Points, in no order, along strands that fork, close into loops and pass close to each other.
(in the rows, 128 means zero)
Points whose rows are less than 110 apart are linked; no others are. Some points are linked to none.
sese: [119 113  97 154 133 150 144 150 170 125 122 117 176 141 171 114 108 163
 127 138  97 150 148]
vif: [172 114 152 110 114 151 142 169 179  93  95  86 112 164 174 124 109 140
  82  86 116 130 171]
tesaf: [ 86  98 133 127 135 133 139 156 145  94  98 125  83 165 173 115  73 102
 111 180 159 148 159]
ritom: [128 119 110 104 124 105 124 120 100  99 114 179 134 131 124 152 105  87
 145 135 133 128 140]
Segus: [140 131 113 131 140  90 103 106 183 147 175 151  89  92  77 127 148 169
 128 147  96 149 104]
Zab: [125 114 173 138 131 134 135 187 103 142 122  74 122 124 148 102 100 159
  77  91 138 146 126]
Tilod: [145 121  99 201 128 106 137 141 131 136 158  67 116 117 175 123 145 147
 126 144 129 141  63]
Zofo: [108 143 136 114 143  93  73 125  89 143 132 181 147 130  74 119  77  64
 148 140 181 134 154]
remu: [159 134 100 155 124 141 137 108 142 158 109 120 148 160 120 124 143  96
 119 112 113 123 144]
vur: [121  99 120 125  93 132 164 115  54 116 112 114 135 113 163 154 137 128
 144 136 130 132 102]
nela: [ 85  99 133 120 152 153 140 134 167  64  84 153 113 142 167 126  96 121
 105 135 128 143 161]
Bonop: [112 165 142  78 134 127 101 130 156  97 111 205 104 120  93 120  71  88
 144 156 141  86 172]
Sezi: [119 114 153 124 163  93 137 112 127 118 177 121  91  86  90 155  79 135
 170 173 124 126  70]
dol: [ 85 116 144 105 137 111  88 135  90 117 118 164 123 154 120  99  68  61
 125 148 200 162 157]
Tet: [139 143 132 166 169 112 133 104 161 145 134  88 101  91 115 118 131 146
  85 128 138 139  12]
Pir: [128 141 142 203 154  97 148 143 148 135 154  65  96  79 147 131 143 134
  95 139 131 138  37]
sepef: [159 164 121 142  98 113 138 106 131 149 170 134 107  81 102 146 189 134
 111 139  76 108  97]
lav: [120 146 146 131 144 109 108 104 168 151 175 152 152  84  63 150 141 100
 108 118 110 123 122]
Sanib: [142 142 117 115  69 125 131 128 198 110 188 157 125 127 101 167 220 135
 143 145 116 112 160]
Vapa: [104 130 156 133 128 153 121 108 147 103  93 116 150 180 173 117 122  69
 135  88 146 132 196]
sovag: [165 116 110 137 135 136 113 136 112 181  84 136 150 187  98  71 133 108
 103  57 159 156 153]
votat: [124 119 129 107  97 137 140 109  72 101 100 144 138 130 139 148 140 113
 135 106 121 125 138]
veb: [113  97 189 120 131 107  99 161  80 139 131  82 143 104 100 116  70 153
 104 100 130 138  99]
vetol: [ 82 134 167 137 142 106  72 155 141  78  92 143 130 129 120 123 108 112
 114  85 140 111 173]
sumu: [149 110 121 101 107 155 114 151 100 142  89 110  79 201 177  94 125 190
 107  82 143 144 190]
Ketog: [ 85 161 157 111 146 105  82 123 163 107 149 188  94 106  60 151 106  77
 141 168 147  94 159]
dovup: [146 108 135 100 139 148 145 161 197  89  90 125 122 147 144 123  95 111
  87 131 109 125 150]
Bisal: [162 142 149 164 157 114 116  83 155 149 157 110 118  80 104 137 157 145
 100  80 114 148  13]
raras: [118 164 165 136 163 123 122 128 134 154 145 113 140  78  53 120 135 114
  97 104  98 104  93]
dovo: [127 103 154 137 143  91 117 134  70 133 127 104 109 102  94 115  92 157
 140 117 121 159  58]
gel: [162 157  78 168 118 116 119 159 113 179 121 140 119 120 115  68 140 182
 119 103 100 142 123]
bil: [ 97 150 143 136 146  92  79 131 124 125 126 160 113 139  58 120 115  86
 128 156 152  97 148]
genol: [120 127 153 108 111 167 136 121  87 112 120  94  88 187 214 115 121 170
 118  75 147 151 209]
zap: [180 177 108 151 113 105  98 160 102 183 122 136  86 101 104  78 109 178
 116 114 117 111  84]
mesut: [155 136  65  96 102 137 117  86 131 140 134 197 161 150 120 151 164 105
 172 162 131 100 175]
Vepot: [165 135  90 123  83 129 126 112 134 136 143 114 122 171 122 161 206  77
 137 165 136  80 140]
dep: [175 152  85  94  63 133 146 101 150 138 159 152 116 152 129 182 227  93
 150 176 120  88 119]
meguv: [118 113 112 120 152 106 116  85 148 112 164 149 158  87  89 170 148 104
 146 120 113 136 113]
popo: [147 139 121 115  90 161 145 129 112 105  82 133 132 157 165 121 157 161
 166  70  94  91 188]
Piron: [117 162  90 185 152 119 141 158 168 148 130 139  97 121 119  86 144 180
 107 125  84 139 111]
Besa: [124 130 114 126 122 165 155 132 132 121  94  78 180 143 184 161 191 143
 155 143 124 100 104]
tes: [139 124 182  97 111 115 103 168 123  80 115 102 122 133 119 146  89  89
 101 134 141  90 120]
Dages: [127 111 111 115 107 142 169 105  92  96 121  95 159 122 173 184 164 114
 171 174 133  95  99]
bukot: [191 140  81 102 101 125 100  83 138 146 130 158 143 177 115 164 171  66
 156 147 140  91 171]
buno: [157 139 117  84 130 110 111 110 141 104 116 203 131 107 124 149  72  58
 134 153 150 109 179]
nif: [135 108 100 138 139 151 142 149 219  89 126 133 156 158 168 146 123 124
 120 133  98 116 147]
Dusop: [ 72 117 113 137 142 132 133 106 133  77 124 157 156 121 153 136 121 149
 169 136 114 139 149]
fes: [121 113 122 166 151 151 153 139 100 163  95 101 152 134 146  95 170 113
  85  51 146 165 118]
Kofil: [134 128 106 163 147 116 139 140 120 155  97 117 128 137 118 103 156 118
  88  97 137 145 102]
noda: [115 142 100 150 112 132 109 152 132 114 103 148 141 162 143 107 155 155
 154  94  99 116 188]
noder: [160 132  85  82  84 135 164 117 184 107 171 171 123 127 135 188 196 115
 156 178 124 101 149]
zupib: [145 161  99 161 105 142 164 129 138 135 146 127 116 135 151 151 185 142
 151 160  96  89 137]
pab: [163  82 128 104 109 142 105 155 136 122  97  89 119 182 179 112 110 167
  86  82 129 144 160]
giv: [146 121  82 121 128 106 127  67 199 153 174 179 101  82  92 142 159 178
 157 162 103 150 124]
garek: [ 94 134 205 111 116 103  84 163 124  66 112 117 124 114 139 142  99  88
 108 101 141  97 158]
ragok: [159 134  74  96  89 125 106 120 116 120 125 170 170 154 144 143 136 150
 198 157 119 107 167]
mulop: [117  94 114 135 200  99 159  65 164 146 200 153 111  88 106 145 118 134
 175 165 140 167  92]
nive: [ 81 113  98 104 150 128 115  77 143 114 159 136 185  88 142 171 176 184
 227 147 134 135 102]
pebel: [133 109 131 102 114 153 133 167  97 149 107 103  85 157 120  98  67 139
  93 179 161 116 110]
vagat: [133 131 163  94  82 172 131 122  91 106 103  99 145 164 210 138 133 169
 148  69 118 127 203]
tini: [121 153 120 169 136 135 170 152 146 112 132 126 103 125 148 139 145 111
 133 164  87 106 150]
Fomu: [138 119 148 128 127 142 130 188  91 176 112  91 104 146 121  71  88 163
  79 123 167 145 109]
Zoza: [113 164 121 162 150 133 168 170 166 131 132 131  78 123 127  97 115 145
 105 152  80 113 145]
beso: [153 121  92 125 106 139 124 143 138 122 136 131 179 129 171 144 131 167
 172 137  83 113 138]
pez: [120 159  94 168 109 125 139 117 112 148 163  97 131 116 171 144 201 152
 157 158 113  95 106]
pilu: [126 113 110  96 145 119 121  64 166 121 191 160 186  73 108 189 176 149
 193 128 138 125 129]
menif: [125 102 145 103 143 146 146 153 126 142 104 121 107 167 124 102  51  95
  99 181 170 139 127]
tepan: [ 84 131 109 136 127 119 119 107 138  95 159 141 167 115 143 168 156 153
 182 167 124 116 133]
bise: [124 104 140 137 138  92 144 122  98 115 164 104 127  83 114 144 101 135
 152 140 100 154  76]
sifav: [ 90 117 168 102 133 139 140 132  49 138 106 152 118 151 114  95  90  79
 102 138 189 180 148]
guto: [107 151 135 131 120 110  71 150 126 113  94 168 131 149 105  97 122 130
 138  79 115 127 184]
tena: [ 55 108 135 136 152 137 134 128 136  72 103 165 151 128 157 122 100 123
 135 111 135 164 153]
dof: [143 158 147 148 118 172 157 198  87 202 112  85  92 117 111  52  97 159
  95 144 171 108  95]
bomin: [142 116  88 168 108  99 133 127  92 135 174  94 136 110 154 151 152 124
 160 177 121 120  84]
bot: [109 124 134 151 151 176 156 114 133 137 100 110 204 148 153 120 158 108
 111  74 129 156 145]
Velap: [116 131 122 125 143 183 151 108 138 132  99  99 201 142 167 146 170 128
 154 128 120 116 151]
Mede: [169 171 119 151 108 131 135 168  91 189 109 111  83 102  96  61  92 164
 106 138 147 117  61]
mozuf: [141 123 171 102 108 127 130 168  81 122  99  97  87 140 114 135  91 101
  88 147 138  90 122]
didi: [145 156 177 131 150 127 121  94 126 163 155 110 137  61  68 117 120 148
 109 106  97 129  29]
vilu: [137 112 175  98 100 142 156 155 132  84 115  98  98 160 202 132  75 132
  93 119 122 134 177]
Limir: [100 115 148 122 120 118 140 127  47 111  95 131 120 115 103 107 126 118
 104  89 142 142 124]
luso: [ 87 105 174 121 136 138 136 125  38 139 100 135 141 146 130 108 126  95
  92  96 162 168 133]
puse: [132 116  95 132 182 106 132 100 187 144 164 143 119  92  98 133 114 147
 124 162 117 171  71]
vaki: [103 122 180  96 122 167 145 121 104  94 115 112  99 164 199 119  88 142
  85 109 124 165 171]
Romaz: [144 103 131 120 136  87 106  99 107 121 167 116 142  88 102 174 142 128
 148 108 104 130  72]
kelo: [120 108  95 117 147 114 154  44 194 163 198 166 117  80 108 163 165 163
 182 163 122 169 110]
vit: [160 131 130 149 147 167 153 134  95 196  76 111 148 163 135  75 168 133
  89  42 154 166 154]
dop: [ 89 137 191 136 137 125 100 151  88 138 153  93 151  92  49 108  72 139
 137 132 144 114  92]
big: [178 114  87 116 130 139 103 109 150 172  80 149 150 188 117 104 115  91
 110  99 138 150 149]
nam: [106 126 173 135 155 106 119 122 132 137 186  92 129  91  57 151  83 115
 139 172 139 113  76]

A fork is a point with three links, a tip a point with one. Leave the first point through the second and follow the links. Name the first fork or tip that comes.
zap / gel | meguv
Pir / Tilod | Fomu
Limir / luso | votat
popo / noda | pebel
beso / ragok | Sanib
meguv / pilu | nela
noder / dep | dovup
pebel / mozuf | genol

How many points has the smallest loop of links through each point below? Write 0 if it is on no loop.
Segus | 5
vilu | 6
Kofil | 6
tepan | 16
